A landscape with many peaks, sampled at points; each row gives a point and its height.
A climber steps from a point to the highest of its 2 nearest points, and stops where none of them is higher. Distance is the straight distance between rows; heights are no part of it.
K_990: -6; -13; -14; 1; 7; 16; 7; -17; 5; -11; 4; 6; -25; -3; -23; -8; -30; 11; -5; -7  (h 43.2)
K_399: 14; -23; 21; 13; 27; -4; 2; -41; 1; 4; 4; 7; -25; 5; -6; -9; -10; 20; -10; 7  (h 7.7)
K_205: -13; 0; -35; -18; -9; 2; 6; 5; 5; -15; -10; 7; -18; -4; -2; -3; -6; 4; -1; 2  (h 62.1)
K_565: 4; -8; -1; 6; -3; 12; -6; 1; -10; -10; 1; 2; -2; -8; -2; -7; -33; 3; 10; -28  (h 35.4)
K_600: 20; 13; 13; 15; 3; -5; 17; -23; -12; 14; -12; 19; -5; 1; -1; 0; 25; 23; -1; -4  (h 14.5)
K_440: -15; -9; 28; -5; -11; 3; -7; 2; 9; -9; 5; -26; 26; 10; 8; 5; 2; -4; 10; 9  (h 42.0)
K_321: 16; -4; -14; -3; 10; -8; -14; 14; -5; 6; -12; 11; -14; 7; 1; -21; 10; -14; -7; -5  (h 68.2)
K_765: -6; -9; -3; 7; 4; 4; 7; 0; 19; -8; 3; 14; 3; -23; -3; -2; -5; -1; 5; -1  (h 24.2)
K_216: 0; 7; -23; -3; 12; -9; -16; 27; 4; 10; 8; 6; 1; 7; 0; 5; 14; -28; -10; 6  (h 44.0)
K_306: -4; 8; 16; 4; -9; -16; 22; -13; 1; -6; 9; -12; -6; -6; 10; 32; 12; 2; 0; 14  (h 32.3)
K_332: 1; -15; -13; 5; -13; -17; -2; -7; 8; -14; 9; 4; -17; -15; 11; 3; -22; 4; 9; -13  (h 39.4)
K_651: 10; -16; 11; 10; 18; -11; -3; -31; 5; 4; 4; 7; -27; -14; -10; -26; -6; 7; -13; 2  (h 5.9)
K_671: -7; 5; -14; 1; -8; 6; 0; -8; -23; -9; 2; -5; -28; -11; -20; -26; -11; -2; -1; -30  (h 44.7)
K_544: -6; -2; 8; -9; -2; 8; -14; 4; -8; 13; -20; -11; 15; 22; -15; -27; 19; 6; -4; -1  (h 49.7)
K_485: 1; 13; 11; 10; -14; 9; 14; 1; -10; -4; -1; 0; 9; -8; -11; 19; -2; 12; 15; -20  (h 65.1)
K_80: -1; 4; -14; -12; 6; -3; -5; 7; -1; 5; -11; 1; -8; 3; -6; -16; 12; -9; -13; 11  (h 56.6)
K_753: 0; 4; 4; 7; -3; 18; -6; -2; -24; -8; 7; -5; -12; -8; -16; -16; -27; -3; 3; -34  (h 39.1)
K_267: -1; 20; 1; -17; -3; -15; -5; 2; 1; 2; 7; -22; 5; 15; 21; 25; 8; 0; -8; 30  (h 27.2)
K_322: -4; 16; 6; 22; 1; 14; -2; 7; -2; 1; 15; 9; 11; -25; -14; 0; 2; -9; 9; -22  (h 49.9)
K_664: -9; -2; 23; -7; -2; -4; -6; -5; 6; 2; 4; -21; 19; 10; 12; 10; 9; -8; -1; 25  (h 43.8)
K_422: -3; -10; 10; -5; 4; 13; -24; 15; 0; 10; -14; -1; 25; 17; -6; -29; 12; -5; 8; -5  (h 54.8)
K_691: 23; -11; 21; 14; 11; -10; 6; -35; -8; 7; -1; 7; -22; 3; 5; -3; -7; 24; -6; -5  (h 9.5)
K_733: -2; 10; -10; -1; -10; 21; 3; 20; -13; -6; -8; 3; 19; 5; -5; 11; -16; 2; 14; -25  (h 29.1)
K_966: 6; 11; 12; -8; 11; 15; 5; -2; -14; 5; 4; -15; -2; 2; -3; 8; -18; -10; -14; 11  (h 48.2)
K_158: 4; -15; -2; 2; -9; -17; 0; 1; 19; -12; 8; 4; 3; -12; 24; 13; -12; 5; 13; 3  (h 36.5)
K_632: 7; 3; 27; 4; 17; 18; 4; -20; -11; 5; -16; 12; -7; 1; -15; -24; 4; 17; -10; 3  (h 18.2)
K_70: -2; -6; -13; 4; 6; -20; -28; 30; 16; 11; 11; 6; 13; 16; 13; 6; 24; -22; -3; 7  (h 52.3)
K_767: 12; -6; 4; -8; 15; 9; -10; 5; 2; 8; -5; 0; 11; 4; 11; -6; -11; -11; -3; 13  (h 47.4)
K_119: -21; -3; 0; 3; -3; -3; -19; 12; 3; 6; 2; -9; 14; 1; -15; -20; 18; -13; -3; -14  (h 56.5)
K_807: 0; 27; 10; 8; -11; 9; 24; -3; -20; 4; -3; -2; -2; -2; -20; 13; 13; 12; 1; -12  (h 55.6)
K_507: -11; 1; -11; -5; -19; -17; 5; 3; 11; -11; -3; -3; -2; -5; 7; 7; 12; 1; 6; 6  (h 73.5)
K_202: -6; -9; -18; -3; -6; 19; -4; 13; -6; -12; -3; 11; 10; -5; 4; 5; -28; -5; 16; -25  (h 32.0)
K_423: 2; -11; 31; -7; 19; 24; -4; -12; -6; 0; -9; -11; 2; 7; -5; -17; -21; 2; -7; 8  (h 78.8)
K_663: 16; 9; 2; 7; 14; -1; 6; -12; -7; 16; -13; 20; -4; -4; -1; -11; 19; 5; -8; 0  (h 17.6)
K_874: 4; -12; -8; -8; 2; -9; 7; -17; 12; -3; -9; 6; -24; 0; -1; -14; -5; 16; -8; 15  (h 55.8)
K_230: 1; 2; -20; 5; 2; -7; 8; 5; 10; -3; 10; 14; -10; -18; 2; 3; 0; -16; 0; 2  (h 21.4)
K_599: -3; 15; 2; 16; -12; 1; 3; 8; -3; 4; 4; 1; 16; -8; -11; 8; 15; 2; 10; -21  (h 57.5)
K_315: 20; -1; 18; -1; 0; -3; 4; -8; -10; 2; 2; -12; -4; 8; 20; 17; -20; 6; -1; 4  (h 42.3)
K_338: 12; -3; 9; -11; 0; 12; 11; -3; -1; -8; 3; -14; -4; 13; 12; 28; -33; 11; -1; 13  (h 48.1)
K_318: 1; -4; 7; 5; -5; -9; 14; -3; 16; -6; 10; 4; 7; -12; 17; 24; 0; 0; 9; 14  (h 34.3)
K_143: 4; -10; -3; 12; -4; -23; -28; 25; 14; 7; 8; 4; 19; 11; 21; 6; 21; -13; 13; -5  (h 58.9)
K_634: 8; 4; 14; 7; -1; 9; 19; -7; 4; 4; -7; 17; 15; 0; 5; 13; 11; 13; 9; 7  (h 35.8)
K_479: -4; -4; 10; -6; -21; -3; -8; 12; 6; 3; 3; -16; 27; 19; 15; 10; 14; 5; 18; 6  (h 40.6)
K_28: 5; 16; -9; -7; -19; -13; -1; 15; -14; 10; 2; -20; 2; 22; 4; 26; 7; 9; 0; -6  (h 39.0)
K_291: 8; -4; 2; 12; -3; -17; -13; 16; 7; 3; 12; -3; 15; -6; 14; 12; 4; -16; 11; -8  (h 65.5)
K_816: 1; 0; 10; 0; -14; 2; 8; 3; 6; 7; -5; 2; 29; 14; 11; 14; 19; 12; 19; 9  (h 39.2)
K_644: 7; 0; -2; 10; 9; 10; 19; -6; 13; 3; -7; 26; 3; -12; -3; 7; 0; 12; 2; 6  (h 29.8)
K_679: 10; 11; -18; 7; 8; 0; 11; 3; -1; 7; -7; 27; -14; -11; -12; -14; 16; -2; -4; -5  (h 16.9)
K_87: -20; -12; -6; 1; 0; 7; -27; 21; 3; 1; -4; 4; 23; 8; -10; -24; 11; -14; 8; -19  (h 60.7)
K_738: -4; 1; -3; -13; -1; 12; 15; 3; 10; -13; 3; -7; 0; 5; 10; 28; -23; 5; -1; 23  (h 41.8)
K_945: -5; 3; -14; -5; -8; -9; -8; -2; -22; -3; -9; -8; -25; 0; -16; -32; 8; -5; -5; -26  (h 50.5)
K_279: -8; 7; -17; -5; 2; 20; -4; 23; -6; 1; -3; 3; 17; 1; -9; 4; -8; -15; 2; -9  (h 25.6)
K_112: 22; 5; 20; 16; 1; -4; 20; -23; -13; 6; -3; 15; -13; -5; 0; 6; 4; 26; 4; -14  (h 12.0)
K_708: 4; -8; -7; 2; -2; -13; -7; 0; -4; -2; -16; 6; -14; -2; -6; -29; 14; 4; 1; -16  (h 56.7)
K_459: -5; 8; -18; -19; -21; -10; -16; 25; -16; -3; -4; -25; 2; 32; 7; 12; 2; 10; 2; -10  (h 40.9)
K_429: 10; 19; 9; -1; 7; 5; 15; -9; -20; 10; -1; -7; 3; 7; 0; 18; 0; 0; -11; 8  (h 40.3)
K_785: -10; 18; 5; 2; -8; -8; 18; -2; 1; -8; 18; -15; -3; -11; 0; 30; 2; -11; -4; 12  (h 30.9)
K_270: -8; -22; -15; -12; -5; -4; 3; -9; 23; -15; -12; 10; -15; -3; 2; -19; -2; 14; 4; 12  (h 50.0)
K_741: -10; 19; -9; -6; -6; -9; 1; 10; 2; 3; 16; -19; 6; 4; 4; 31; 9; -9; -8; 18  (h 28.9)
K_996: 1; 8; -17; -1; 8; 24; 15; 4; -1; -3; 6; 11; -5; -10; -12; 4; -26; -4; -3; -2  (h 26.0)
K_295: -11; -1; -24; -11; -3; 10; 11; -8; -2; -16; 2; -1; -27; -6; -12; -6; -24; 2; -7; -2  (h 52.1)
K_532: -9; 13; -13; -5; 2; 18; 4; 11; -9; -3; 9; -6; 3; -7; -14; 1; -16; -21; -6; -2  (h 22.3)
K_78: 3; 4; -6; -4; 19; 9; -17; 19; 1; 13; 3; 1; 12; 1; 3; -3; -1; -24; -11; 12  (h 36.9)
K_111: 1; 4; 1; 6; -7; -28; -7; 7; 12; 5; 18; -10; 12; -7; 21; 21; 14; -12; 1; 11  (h 73.1)
K_678: -3; 11; -19; 10; 6; -5; 8; 12; 10; 9; 4; 24; 2; -12; -7; 3; 27; -16; -2; 0  (h 19.3)
K_834: -7; -1; 5; -3; 2; -8; -9; 0; 1; 6; -1; -8; 5; -7; -6; -12; 12; -13; -4; 7  (h 51.9)
K_253: 15; -15; 0; 0; 8; -24; 0; -24; 11; 4; 0; 11; -23; -5; 18; -7; 4; 11; -10; 19  (h 68.4)
K_419: -17; -3; -10; -13; -12; 5; -16; 22; -5; 8; -11; -14; 18; 30; -13; -15; 17; 6; -5; -6  (h 45.9)
K_953: -15; -5; 11; 15; -8; 2; 18; -18; 1; -22; 14; -3; -21; -21; -17; 1; -11; 4; 6; -20  (h 39.3)
K_716: 11; -7; 26; -1; 16; 22; -11; 0; -4; 8; -9; -1; 21; 9; 4; -14; -12; -4; -2; 9  (h 59.5)
K_497: -17; 6; -18; -20; -8; 8; 5; 15; 9; -15; -4; -5; 10; 3; 10; 17; -12; -1; 3; 15  (h 37.1)
K_508: 5; -2; -4; -3; 11; -20; -12; 3; 11; 14; -3; 6; 5; 8; 17; -4; 29; -10; -7; 20  (h 51.7)
K_91: -2; -12; 3; 6; -6; -6; 6; -14; 4; -13; 7; -2; -20; -15; -4; -4; -16; 9; 5; -12  (h 42.8)
K_239: -9; -2; 2; -6; -15; -24; -8; 4; 20; -5; 9; -8; 9; -1; 24; 12; 17; -2; 8; 20  (h 79.4)
K_221: 1; -6; 26; -9; 14; 24; 9; -11; -9; -5; -3; -15; -4; 10; -6; 5; -27; 4; -10; 12  (h 61.8)
K_233: 18; -10; 3; -5; 8; -21; -8; -15; 4; 9; -4; 7; -6; 4; 25; -10; 13; -1; -6; 19  (h 58.2)
K_697: -25; -4; -26; -10; -17; -6; 5; 4; 11; -16; -8; 8; -3; -8; 1; -1; 4; -1; 9; -2  (h 68.7)
K_406: 15; -4; 8; 7; 21; 18; 5; -15; -3; 8; -7; 19; -8; -2; -9; -15; -13; 12; -9; 1  (h 25.0)
K_74: -4; 2; -11; -16; -12; -11; -18; 18; -12; 10; -7; -21; 2; 28; -4; -9; 17; 4; -9; -2  (h 43.3)
K_886: -3; -3; 12; 0; 4; -9; -10; -6; 7; 17; 1; -4; 25; 13; 17; 1; 26; -7; -3; 24  (h 47.1)
K_628: -10; 12; 12; 20; -4; 10; 8; -8; -7; -13; 17; 1; -6; -25; -17; 0; -8; -5; 8; -24  (h 43.7)
K_739: 7; -5; -4; 6; 15; 20; 6; -7; 2; -3; 1; 13; -10; -8; -15; -6; -28; 9; -3; -3  (h 34.0)
K_352: -2; -4; 13; 1; 4; -4; -1; -10; -1; -1; -2; -5; -9; -10; -4; -15; -4; -2; -4; -3  (h 47.6)

For each start below, name the point where the climber stops.
K_678: K_253
K_28: K_87
K_216: K_239
K_990: K_239
K_479: K_253
K_267: K_253
K_279: K_321
K_741: K_91

Call two points neighbours if one is among the 2 nearest of the other. Go from one point of each pair to the other, from neighbour to neighbour, staying as high as possible. Name the lowest point that can't be avoided.
K_253 and K_91: K_267
K_485 and K_91: K_953
K_239 and K_253: K_270
K_87 and K_321: K_834
